Each row is a point on a landscape with many valleys, with its height.
From any point a ball rolls to the lowest of the 2 points nearest to it. It stops when none of these is lower. Distance is the straight distance between rows; heights are no part of it.
(18) (h 558): [145 167 165 104 122  96 109 177 132 126 117 137 141 191 123 135 139  88
 165 121 126 134 156  92 116 130 100 150 145 169 132 140  82 170 131 185
 161 141 139 164  93 154 143 125  95 110 100 155  77 129 139 116 117]
(1134) (h 608): [105  71 113 142 132 153 155 117 114 145 167 120 125  90 152 113 174 189
  79 146 169 100 128 191 126 118 151 140 114  52 175 137 163  99 151  87
 121 141 109 100 133 128 130 129 150 139 109 127 161 116  83 104 107]
(373) (h 493): [178 198 122 163 130 117 109 143 137 177 120 186 154 139  62 140 201  78
 177 120 139 140 146 136  95 178 119 157  69 168 133 111 129 132 114 128
 160  98 105 150 174 142 155 139 137 165  97 118 121  21 177 159 167]
(4) (h 251): [ 91 111 100 144 172 101 103 103 139 155 171  66 111 102 121 107 144 145
  79 100 170 116 112 121 143 104 113  82 116  23 195 142 149  97 132  91
 151 126 113 126 133 128 118 141 141 116 152 149 132 179  87 115 112]
(845) (h 527): [119 121 153  93 102  92 132 163 135 126  97 120 143 168 146 134 102 106
 132 128 104 142 147  84 138 127 100 108 161 160 106 149 114 165 136 160
 147 128 148 151  98 151 109 121 102 120 110 142 108 163 132 121 102]
(415) (h 415): [110 157 153 137 130  89 103 163  94 123 148 132 101 146 148 137 170 120
 139 127 118 138 131  91 120  85  94 182 154 153 140 111  78 122 151 125
 179 148  96 103 129 107 158 118 134  75 147 157  64 174 127 113 124]
(61) (h 510): [154 233 142 173 164 130 101 151  92 167 129 150 122 166  74 136 204  45
 178  99 138 121 153 141 103 173 135 157  53 186 154 133 114 143 124 113
 149 117  92 120 175 128 159 169 144 125 111 137 117  44 179 136 168]
(603) (h 322): [ 84  61 109 141 109 115 126 156 105 124 152 124 129 110 183 119 153 176
 132 164 135 173 133 108 118  61 127 140 185 148 151  96 118 130 164 104
 164 165  62 105 162 147 156 165 142 119 114 135  75 180 115 102  97]
(260) (h 549): [122 125 120 115 154 175 136  71 187  98 115  59 103  80  88  76 102 109
 130  85 101 126  68 139 116 133 133  93 119 106 105 124 129 101 110 151
 114 122 139 153 149 134 115 135 132 104 165 102 158 151 122 142 175]
(279) (h 396): [119  97 108 129  95 138 116 140 141 134 135 165 136 120 164 113 104 182
 129 171 139 137 134 131 127 100 131 164 147 153 134  98 100  46 129 120
 174 145 134 127 165 127 168 156 158 123 105 120 132 141 130 106 144]
(70) (h 174): [100  68  94 123 134 120 115 132 147 146 127 130 146 127 172 121  62 174
 116 159 134 143 138 122 142 109 138 109 161 127 126 139 141 115 121 104
 139 129 131 120 124 177 134 166 148 167 120 106 131 183  88 118  99]
(56) (h 350): [ 64  84 135 143 143 123 133 149  98 127 158 133 136 101 168 154 179 157
  95 139 135 157 140 103 123  35 121 135 152  96 177  90 162 115 157  90
 153 173  50  89 131 112 152 168 135 154 145 150  77 177  81 105  73]
(572) (h 430): [153 153 103 139 132 179  75  98 147 143 141 147  94 154 140  77 104 109
 182 174 125 110 138  92 135  90 133 176 127 164 121 103  86  60 125 139
 175 123 110 154 182 116 158 182 155 123 110 135  98 128 173 101 147]
(216) (h 511): [115 128 150  88 164  95 109 154 127 131  96 137 142 148 140 158 111 118
 110  90 136 112 147 113 128 114  91  99 154 138 139 143 116 156  98 121
 119 123 141  97  98  93 143 114  92  95 172 131 107 169 111 118 107]
(969) (h 488): [135 115 103 133  67 125 196 133  96 145 151 149 146 102 160 122 193 207
  91 158 148 154 158 185 115 193 152 140 159 109 113 155 151 144 143 147
 123 134 141 111 134 159 116 108 138 124  78 120 166  86 109 151 113]
(1079) (h 434): [165 140 139 176 123 139 193 141  90 160 153 121 173  81 108 117 158 163
  84  85 119 134 124 191 117 157 130 168 112  81  88 126 148 112 118 106
  92 130 155 146 144  95 121  79 127 127 152  97 171  72 132 153 141]
(341) (h 268): [106  94 157  72 117  88 133 154  84 117 138 148 148 161 177 164 121 124
 111 130 113 176 137 118 142 130 119  88 183 146 150 128 107 216 119 138
 149 123 136 120  95 108 153 129 105  91 134 143  76 135 100 143  39]
(914) (h 523): [143 173 162  90 145 127 122 140 138 103  60 131 128 169 103 177  65  58
 147 124  88 110 144  59 157  98  61  92 146 195 121 139  97 168 106 142
 115 118 137 124  90 111  99 138 102 124 129 185 131 148 149 126 105]
(640) (h 485): [ 93 102 105 104 123 150 124  80 187 115 133  66  97 136 119  73  81 132
 131 121 105 145  76 107 137 129 155  74 124 112 104 122 141 126 107 169
 132 104 162 130 118 165 101 125 138 146 132 118 142 159 113 132 145]
(663) (h 643): [132 128 132 141 129 130  94 113 173  98 114 150 136 113  68 157 109  53
 180 112 120 102  93 131  99 150 135 115  64 148 117 126 125 138 118 143
 183 126 124 167 207 111 126 116 144 153 144 111 121  50 144 133 144]
(1108) (h 456): [152 128 118 149  60 104 167 160  89 118 140 167 135 111 151 115 184 181
  93 174 160 161 141 164 119 156 134 182 148 144 153 144 104 130 170 144
 128 163 139 120 146 132 142 118 145 114  80 138 131 109 129 133 138]
(822) (h 727): [118 101 116 140 121 107 119 148 128 126 145 112 120 140 156  88 148 165
 118 143 142 165 132 112 129 144 132 126 170 119 110 146 122 140 157 128
 148 130 133 111 117 179 124 119 141  96  92 124 111 182 142  99 119]
(543) (h 713): [120 114 103 196 164 102 135 156  96 149 140 102 125 111 127 105 156 189
 107 120 162 163 149 113 138  99 137 132 188 103 122 169 151 131 169 113
  94 154 111  90 136 179 125 112 135 124 116 136 126 193 145 122 126]
(781) (h 452): [102 184 161  88 191 116  67 119 100 109 135 117  94 135 116 143 135  87
 112 109  87 120 111  87 157  76  87 138 138 152 165  90  93 108 120 111
 170 127  95  88 119  66 183 134 140  62 180 172  75 151 112 137 137]
(755) (h 159): [108 128 159  94 124  66 130 145 102 109 142 116 145 139 164 158 175 124
  93 127 152 126 148 131 121 137 117 100 159 115 155 130  93 197 147 137
 157 141 116  97 110  97 149 130 110  53 145 133  68 142 106 145  78]
(1049) (h 481): [109 175 155  80 178  74  79 144 104 114 140 126 129 145 137 147 106 103
 112  96  96 120 123  98 152 123  79  88 164 136 140 122  93 155 117 123
 146 111 129 112 115 100 158 120 110  83 167 153  81 156 128 137 115]
(1102) (h 606): [137 173 142  94 133 151  98  88 171  82  96 101 129 138  64 104 102  68
 161  97 106  97  90  79 116 132 119  68 104 167 118 138 104 155 123 162
 143 112 141 162 139 131  91 153 125 129 146 114 128  98 141 132 149]
(530) (h 265): [138 136 130  95 157 197 131  87 185  75  64  98 115  91 102 128  69 103
 160 124  99  95 113 102 129 111 107  79 100 142 133 152 150 131  93  95
  63 111 119 122  91 149  60 172 122 173 167 118 188 142 116 135 158]
(627) (h 134): [ 92  84 103 145 153 127 144 105 136 165 169  55 109  80 157 100 157 151
 105  97 169 131  94 136 135 126 124  51 123  34 152 129 158 141 121  97
 139 101 127 116 122 160 123 104 154  89 140 125 144 141 103 121 114]
(336) (h 327): [107  87 140  74  86 106 124 125 137 106 114 138 174 168 141 170  79 121
 140 121 113 109  98 120 120 150 141  61 135 145 150 146 122 203 105 118
 124 116 190 118 105  83 114 124 107 130 165 113 131  99 110 149  82]
(71) (h 196): [101  47 136  88  83 128 155 115 144 105 124 123 168 133 126 128 103 125
 131 121 117 129  93 162 102 168 161  64 131 109 108 135 135 210 120 133
 134 126 146 145 124 119  84 106 130 123 147  89 153  81 104 144  96]
(441) (h 478): [117 109 154  72 117 133 118 153 126 111  84 152 140 170 138 189  69  87
 157 133 102 125 151  63 171  96  95 112 145 183 119 129 107 186 110 123
 122 121 167 120  79 112 113 130 101 155 147 162 124 153 129 122  93]
(298) (h 586): [ 92  55  97 112 144 134 148 100 134 125 156 109 143 113 170 108 149 169
 101 168 174 106 124 176 135 122 156  90 138  78 175 143 137 144 148 109
 154 130 118 110 127 132 123 158 155 120 109 117 140 124  64 119  67]
(726) (h 588): [134 135 176  98 145 131 115 192 108 116 107 199 155 137 149 179 104 101
 154 134 131 119 170 112 138 127 100 164 144 176 114 127  88 132 103 129
 161 135 120 115 116 125 193 124 114 115 122 148 113 126 127 122 111]
(1065) (h 404): [129 129 127 157 190  78 111 114 109 143 142 126 113 132 153 195 167 133
  94 128 190  70 137 168 154  76 107 119 140  70 185 133 193 104 135  85
  97 146  75  79 102  64 165 113  85 119 191 143  84 176  85  92  96]
(632) (h 433): [106 152 164 126 154 124  71 161 116 106 134 147 103 149 142 135 187  91
 111 128 106 119 117 115 113  79 110 176 127 163 170  93 100  88 155 106
 190 145  96  95 100  62 173 141 151  83 153 170  73 150 132  98 131]
(583) (h 390): [ 90 124 127 150 198 105 100 107 108 140 160 117 125 105 142 191 153 113
  96 121 152 105 141 113 143  52 115 142 146  70 196 122 183 112 125  72
 123 166  69  81  99  75 171 139 120 134 171 146  79 198  89 110 101]
(1086) (h 421): [145 116 120 173 169  90 150 119  54 125 137 134 121 116 168 171 184 163
 128 133 203  73 148 163 164  97 153 145 134  54 167 163 194 114 152  89
  82 142  81  99 107  94 146  99  71 123 155 119 121 148  93  98  78]
(895) (h 272): [120 139 148 118 105  89 175 149 103 106 132 101 159 135 140 143 196 142
  99  87 157 118 141 171 104 185 126 108 120  92 153 147 116 192 134 154
 116 127 124 100 128 114 139  91 117  58 151 119  99 108 103 127  80]
(894) (h 661): [172 164 106 182 105 123 127 156  88 139 144 144 100 133 115  76 140 161
 111 162 128 179 152 108 125 122 157 185 142 172 115 125 109  56 135 134
 129 148 157 135 160 140 117  95 143 122  72 135 129 123 186 147 185]
(248) (h 19): [120 127 124 118 174 175 123  81 165 117  92 123  96  70 124 120  58 136
 145 132 110 103 143 136 144 115 141 126 116 103 126 147 172  78 103  81
  69 134 137 139  90 159  75 154 135 201 159 111 205 162 124 138 159]
(916) (h 573): [152 162 110 104 117 157 120 146 176 107  92 170 153 125 131 188  80  96
 142 156 116  89 134  77 129 150  94 129  74 166  63 130 132 115 102 100
 132  72 160 115 106 118 111 125 148 200 104 106 214  70 141 178 167]
(922) (h 543): [116 103 134 116 111 139 177 104 156 150  84  79 108 128 112 133 111 106
 112  81  73 107 100 115 126 129 101  68 118  96  85 124 143 184 119 136
  82 113 158 160  85 102  52 126  89 138 179 130 150 133 136 140 127]
(261) (h 622): [141 137 105 135 155 130 113 117 100 156 125 173 154  86 121 145 126 159
 110 154 140 117 155 140 129 112 116 163 121 121 148 129 130  36 119  57
  99 124 131 122 126  88 131 140 148 154 119 115 175 138 133 130 151]
(871) (h 395): [134 160 143  88 179 153 125  68 172  96  85  70 117 100 100 120  77  94
 136  91 108 101 113  94 141 117  86  52 121 130 136 144 142 133 108 113
  84 111 114 127  95  98  64 158 113 147 173 130 146 146 140 142 130]
(882) (h 432): [148 140 143 126  92  99 148 157 151 110 119 162 163 141  81 125 145 105
 149 112 111 114 104 159  79 199 125 151  93 128 107 121 106 152 133 174
 147 124 136 178 143 150 130 103 112 124 111 116 136  84 136 136 144]
(379) (h 333): [114  77 128 147 109 162 189 132 152 151 128 109 127  97 137 114 102 137
 103  93  99 124 107 206 113 170 141 139 140  53  81 141 166 142 122 128
  93 115 135 176  99 140 119 100 115 160 161  80 187  95 120 140 150]
(582) (h 550): [133 144 130 111  72 160 125 103 185 145 110 104  86 177 128  77  81  97
 172 163  91 146 104 115 144 148 171 108 107 177  71 106 131 136 122 219
 122 105 168 146 102 182  92 133 117 148  88 150 110 134 142  94 166]
(232) (h 688): [152 130 104 246 142 129 114 142  78 118 160 106  83 111 129  48 143 162
  84 123 140 187 125  97 150  94 161 193 117 159 136 122 157  79 173 113
 103 182 144  72 165 162 106  79 164 106 108 159 113 160 173 126 148]
(1031) (h 416): [105  81 140  78 107 102 113 122 117  99 105 143 153 178 169 195  55 112
 149 128 114 117 123  89 153  79 111  85 152 146 172 141 126 202  91  88
 111 117 188 116  78  99 120 147  98 153 172 139 120 137 118 146  82]
(136) (h 368): [139 142 110 156 209 147 132  97 118 156 152 114 123  92 115 157 137 113
 123  86 155  87 151 159 137 109 127 140  94  73 175 136 179  47 113  43
  79 128 103 122 120  72 112 119 113 124 185 108 148 152 106 120 123]
(468) (h 636): [154 128  92 145  94 107 136 137 113 167 134 173 158  91 139 131 126 216
  82 187 147 154 163 150 150 106 133 155 164 129 122 138 128  50 130  84
 119 130 144 121 123 112 156 132 149 169 103 122 172 126 119 149 149]
(44) (h 370): [136 123 126 138  99 141  86 117 165 133 156 151 125 121 106 121 126 156
 112 179 119 119 108 134 123 109 121 159 105 125 168  79 117  19 127  92
 163 133 137 134 177  96 165 164 185 148 111 121 166 113 138 125 171]
(553) (h 365): [101  80 145 113 145  98 149 179  66 110 126 152 135 115 178 163 164 162
 104 138 143 172 161 122 125  85 111 123 201 145 131 135 126 192 162 123
 128 165  74  78 130 118 173 136  99 114 144 159  55 166  89 127  80]
(82) (h 565): [143 106 163  97 119 112 136 177 119 127  77 186 155 152 184 187  97 122
 123 135 138 116 175 141 139 131 108 146 148 154 115 158 122 154 115 123
 109 128 137 101  91 122 151 127  99 165 130 129 143 153 122 126  98]
(1027) (h 553): [ 78  67  94 106 139 128 159 104 111 117 146 125 150 127 181 116 128 173
 108 167 154 154 147 140 141 112 136  97 169 116 159 122 111 182 135 114
 191 131 113 109 127 127 136 152 159 107 104 118 106 124  92 131  46]
(775) (h 468): [166 196 145 136 111 106 118 158 143 138 116 169 159 155  79 134 144  96
 171 123 135 116 147 134  95 181 129 183  78 161 114 118 107 134 120 175
 162 109 125 170 147 164 140 127 111 143  82 134 121  79 173 129 163]
(748) (h 442): [144 155 131 137 131 150 119 136 142 141 120 139 109 128 122  81 113 145
 153 141 104 151 129 120 143 155 147 161 140 157  87 139 118  83 137 164
 103 114 138 143 126 164 120 106 132 137  82 117 160 168 160 117 160]
(453) (h 695): [133 178 119 147 110  75 113 126 139 132 165  88 131 195 121  85 200 108
 151 120 136 144 117 124  79 159 128 125 101 113 133 106  96 192 150 188
 150 122 135 164 124 202 132 106 124  84 112 145  55 122 154 125 130]
(524) (h 479): [130 112 128  92  97 102 154 148  97 110 132 184 151 125 166 139 156 178
 104 183 145 116 157 163 121 149 120 155 152 143 140 134  98 122 147 145
 154 162 131 112 146 104 156 149 133 101 105 134 112 101 128 120 121]
(588) (h 624): [144 134 129 112 150 154 105 140 158  77  98 162 153 108  81 175  88  76
 156 112 116  76 109 128 100 154 109 108  68 143 100 136 111 119 102 113
 128 114 128 126 168  95 129 112 136 141 157  95 157  69 134 149 151]
(976) (h 609): [132 125 122 142 156 151 121 117 121 155 143 128 137  77  79 121 135 151
 104 105 112 125 126 148 121 127 125 141 100 104 141 112 132  33 115  70
  97 125 131 129 148  79 127 127 157 125 140 111 186 118 136 149 177]
(741) (h 380): [ 81 101 111  86  82 130 106  87 167 104 156  66 108 167 111  98  62 119
 133 138  93 161  66  90 160 139 153  33 137 121 119 102 134 163 109 138
 137  95 188 139 111 144  73 151 137 128 129 120 140 112 149 136 125]
(342) (h 338): [190 186 150 149 141 200 122  72 166 112 107 121  87 141  85  59 117  58
 183 112 139 153 108 138 132 160 177 119 107 165  97 125 121 116 128 181
  96  63 112 150 140 163 114 148 120 143  99 101 126 115 147 118 186]
(361) (h 520): [ 95  73 122  72 132 131 150 133  93 109 134 161 155 121 196 153 112 169
 128 185 135 150 141 146 143 124 146 123 162 160 145 140 133 173 133 113
 156 161 111 110 142 109 168 173 128 123 118 126 103 122  82 137  31]
(174) (h 341): [155 138 156 108  88  90 185 162 102 103 128 137 161 138 105 143 194 113
 105 132 141 105 114 199  80 202 140 139  93 107 146 134 111 197 134 191
 127 135 120 122 158 121 150 104 111  82 131 121 116  70 102 149  88]
(699) (h 414): [154 124 111 151  89 157  80 137 131 149 156 153  88 144 168 109 123 165
 160 175 125 132 141 108 129  82 128 212 139 179 118  86  98  53 136 126
 184 146 105 155 176 134 165 162 142 129  99 128  93 132 181  90 158]
(551) (h 394): [182 195 136 160 121 184 134  90 140 129 132 121  76 134 109  56 113  96
 180 147 133 152 141 125 135 145 198 158 134 191  83 131 127  88 122 195
  82  96 130 141 133 172 104 115 124 133  73 117 127 155 162 117 178]
(637) (h 392): [121 129 147 146 141  78 133 189  75 112 130 135 126 124 143 155 195 135
 115 104 132 161 146 106 121  98  84 161 178 140 142 143 102 168 168 113
 127 155 103  72 128 123 156 116 107  94 132 155  70 181 128 112 107]
(266) (h 425): [165 136 125 153  69 106 160 158 102 108 161 145 148 153 123 102 202 165
 113 162 152 140 147 168  94 173 154 181 120 128 135 120 101 155 142 174
 132 147 149 163 150 185 133  93 133 116  66 126 108  75 148 134 149]
(958) (h 317): [147 176 119 166 131 162 112 101 122 147 133 136 132 113  39 105 167  76
 163 121 121 124  84 147 115 144 120 130  61 140 113 111 123  70 152 107
 133 105  94 167 201 101 141 151 165 125 119  98 144  61 151 151 178]
(1008) (h 371): [ 75 101 154 116 165 121 101 132  86 132 148 151 128 106 162 166 148 138
  84 140 123 138 123 128 121  55 131 139 147 110 201 105 147 114 131  93
 151 167  84  80 108  75 180 142 124 114 178 169  72 179  73 107  97]
(135) (h 323): [105 147 107 124 189 125 123  83 142 161 157  67 114  91 103 128 134 131
 113  75 166  78 123 135 132  86 104 112 116  51 173 124 161  72 118  77
 109 133 109 127 125  89 115 134 121 135 176 127 136 174 104 115 122]
(852) (h 674): [174 125  99 218  95 134 119 147  87 130 187 109  56 132 140  76 147 162
 101 168 133 187 135 125 126 112 177 196 135 157 124 112 141  69 141 148
 117 166 173 107 163 162 122  66 160 127  75 157 117 130 182 128 179]
(605) (h 462): [159 159 109 121 127 157  80  81 164 142 129 135 116 191 133  72  90 106
 191 144 128 105 134  95 130 131 138 137 123 165 109 124 107 124 115 194
 173 113 132 159 152 149 137 162 129 131 107 134  78 119 164 101 140]
(455) (h 477): [120 143 122 115 165 141 143  87 145 131  93  73  92 115 115 138 104 124
 114  81 107  89 118 109 134 110 103  67 130  85 121 148 169 116 107 111
  73 121 128 143  75 114  60 131  88 162 183 122 165 172 132 137 117]
(447) (h 413): [140 147 122 106 200 137 136  92 123 134 129 106 107 112 108 160 141 108
 149  48 137  86 146 137 137 142  86  93 104  97 144 144 154  89  95  76
  63 115  94  99 110  64 123 121 103 109 226 119 137 163 126 153 128]
(571) (h 486): [143 139 127 117 119 139 134 145 141 139  99 168 126 112 132 128  78 153
 136 143 113 129 135 128 144 160 115 148 135 149  78 148 128  80 112 119
 101 106 156 125 105 148 110 125 134 175  94 111 203 146 146 124 155]
(435) (h 444): [148 125 122 176 135 112 192 112  42 142 137 136 116 125 165 149 180 193
  89 109 180  94 146 201 150 134 142 164 118  77 137 153 195 116 148  97
  85 136 103 104 126  95 113  74  77 152 158  95 146  95  94 128  89]
(64) (h 564): [139 157 148  80 112 131 111 109 158 108  75 110 132 150  82 148  82  65
 136 120  77 105 124  52 148 129 112  81 105 168 123 129  93 162 121 134
 120 113 151 147 106 112  72 134  97 123 122 156 132 124 152 133 129]
(104) (h 389): [150 116 130 127  62  92 188 156 131 119 145 137 176 135 119 133 175 142
 130 150 147 131 115 193  87 211 151 153 109 108 121 123 114 173 143 181
 144 148 135 164 151 168 142 106 139 117  89 106 140  67 123 145 121]
(306) (h 233): [ 98  98  93 122 169 139  94 110 176 146 121 101 114 113 145 123  68 153
 129 123 130 113 141 135 141 119 145 102 141  84 138 153 171  98 107 113
 102 135 154 143 105 171 110 152 145 173 130 106 161 179  98 125 126]
(1115) (h 648): [163 134 101 181  97 111 124 155  97 152 140 168 142  98 129 121 128 195
  85 177 122 185 162 117 157  92 140 185 171 171 121 114 109  62 142  95
 125 151 144 124 148 126 136 123 144 145  92 139 136 126 171 146 160]
(694) (h 255): [ 80  58  72 169 149 125 118 132 150 158 155 120 113 101 170 133 112 187
 106 162 159 142 146 142 150  73 161 140 181  91 160 127 162  79 134  94
 134 162  96 122 141 184 146 165 168 160  89 121 136 180  80 104 114]
(122) (h 505): [135 169 135 104  98 136 101  91 174 148 114 129 121 204 125  81  67  94
 175 141 107 139 122  95 139 138 148 117 112 175 100 116 115 179 124 197
 160 106 145 164 117 164  90 147  98 147  79 157  89 106 163 112 141]
(161) (h 291): [100  54  77 180 100 137 125 152 128 136 164 114 105 109 171 111 128 188
 107 183 154 185 134 127 139  71 155 150 182 128 158 101 148  87 143 117
 164 166  87 106 158 174 150 145 172 138  87 130 117 173 126 107 117]
(92) (h 541): [127 114 146 116 141  94 140 162  85 128  86 144 140 131 164 169 150 148
 112 121 160 108 170 159 131 144 113 131 150 119 135 177 132 146 118 128
  96 139 128 104 109 102 148 118 102 129 135 129 126 164 116 116 102]
(493) (h 591): [106  85 131 100  77 169 166 104 179 144  95  96 106 121 107 125  77  89
 138 108  60 121  89 132 112 139 141 101  93 108  59 109 127 182 127 156
  96 135 165 161 103 144  71 109 113 138 139 129 165 102 125 131 159]
(643) (h 330): [117  92 169  72 121  93 146 190  73 105 112 170 137 147 189 182 132 136
 133 137 142 156 172 125 139 108 127 117 194 178 120 127 113 212 132 151
 129 158 120 100 115 125 181 132  96 103 133 144  77 166  85 144  65]
(616) (h 242): [ 98 111 132 103  83 108 110 106 149 123 153  83 123 167 125  89 104  90
 128 128  94 161  79 114 128 167 140  43 127 103 111  97 128 204 117 160
 147  88 164 169 104 159  85 105 140 101 104 124 109 108 148 142 107]
(489) (h 467): [129 112 125 177 109 158 203 126  65 158 155 111 147  86 160 122 173 180
  80  84 149 114 121 200 130 146 143 156 121  50 126 139 169 126 148  98
  81 132 132 143 123 103 120  95 118 133 158  96 159  83  96 119  99]
(992) (h 640): [144 167 149 120 126 126 132 101 168 102 124  92 119 138  47 107 120  52
 167  75  96 122  70 107  82 160 118  95  85 129  93 124 120 175 134 186
 131 110 124 189 142 140 109 120 111 110 155 112  97 101 146 123 134]
(1024) (h 347): [163 151 138 143 103 145  97 123 141 142 147 160 130 129  80 127 173 116
 129 153 125 115 111 130 116 138 123 160  91 154 133  94 110  42 134  88
 159 116 126 135 177  77 156 144 173 130 109 113 153  82 169 139 166]
(942) (h 641): [134 157 152 116 131 136  93 113 177  77  96 137 144 153  55 166 102  40
 176  98 112  98  99  69 123 138 143 103  81 173 126 130 115 195 110 162
 149 114 131 138 143 113 107 117 132 148 146 129 131  47 150 144 128]
(690) (h 669): [149 209 138 144 136 112 134  89 166 131 135  76 114 177  71  85 165  78
 152  89 121 149  99 123  74 162 127 114  87 119 108  95 117 182 127 215
 130  97 118 186 139 174 113 130 103 119 127 144  72 102 158 133 136]
(628) (h 595): [116 105 129  90  58 163 150  91 191 161 107  98  99 152 107 122  57  93
 143 138  59 146 110 115 154 144 168 106  92 136  71  96 126 169 135 175
 104 123 173 138  99 177  62 121 113 136  90 155 148 132 117 116 171]
(192) (h 497): [106 102 138  78 128 133 147 138  92 112 108 197 149 127 183 175 134 172
 108 184 142 111 149 172 133 110 110 134 143 129 168 130 123 137 125 124
 145 176 119  93 142  74 194 151 122 125 146 144 107 110  84 120  95]
(697) (h 712): [124 154 116 157 100  93 102 146 124 134 149  95 121 162 147  95 163 130
 131 136 145 153 132 105 110 143 113 143 151 139 125 134  94 151 147 168
 142 134 141 141 141 185 120 106 130  76  94 145  75 153 160 108 134]
(886) (h 582): [135 156 154  99 131 133 103 151 136 124 104 185 155 184 139 153  97  85
 188 134 125 114 163  67 131 117 109 172 125 203 100 140  85 131 116 180
 182 113 129 153 111 154 151 130 103 141 106 161 106 121 142 120 112]
(178) (h 533): [158 156 124 102 110 184 145 141 147 118  88 156 136 108 100 163  88 107
 145 147 104 124 154  80 157 167 118 133  91 174  76 148 132 105 114 114
  99  82 138 128  94 136  86 131 147 183  85 123 232 111 160 156 170]
(736) (h 387): [143 135 128 149 113 149 169 149 127 168 121 130 151  85 105 123 108 145
 103  85  84 139 104 178 115 168 130 171 124  90  70 126 146 123 104 123
  70  95 143 176 104 112 111  91 116 146 151  84 204  87 138 154 164]
(913) (h 603): [146 136 122 109 139 148 115 137 145 111  97 168 167 108 109 190 108 102
 140 139 138  88 143 131 137 146  82 104  93 137  99 124 126  93  91  86
 120  77 145 112 133  97 148 134 160 170 146  91 199  76 137 176 177]
(99) (h 700): [126 113  92 234 170 117 131 142  76 145 159 100 103  81 134  71 141 183
  91 106 160 167 134  94 161  89 176 160 138 112 145 155 176 108 163 106
  94 182 133  88 151 170 113  90 150 120 119 152 138 165 136 114 138]
(688) (h 256): [ 99  70 122 158 133 168 159 127 129 150 160  82 112  82 148  91 133 163
  95  90 149 134 102 186 124 148 166 107 135  38 107 140 177 137 131 119
 120 101 141 131 103 160 135  90 132 119 142 101 174 115  87 113 136]
(15) (h 266): [167 197 138 148 153 152 110  94 142 124 119 120 117 146  66  78 153  78
 181  90 121 112 105 136 104 174 140 145  85 141  99 128 100 111 144 158
 118 104 115 177 164 136 129 150 143 113 112 118 121  99 152 138 178]
(58) (h 585): [125 105 118 130 146 167 123  94 171 123 126 105 116  77  94 105  96 140
 138 101 117 114  92 163 118 152 137 129 101  93  98 126 137  70 106 123
 115 126 140 139 149 124 118 140 167 157 148  94 184 137 126 135 184]

For each start below, name the point where the ball stops.
(99) | (616)
(628) | (15)
(663) | (15)
(886) | (71)
(726) | (755)
(435) | (70)

Call two points neighbours if one is among the 2 nearest of the other. Go from one point of each pair to the other, from neighbour to neighbour, staying as low as possible. Name the highest point that can't be avoided.
(248) / (15) | (628)
(71) / (755) | (726)
(248) / (70) | (306)
(627) / (70) | (489)
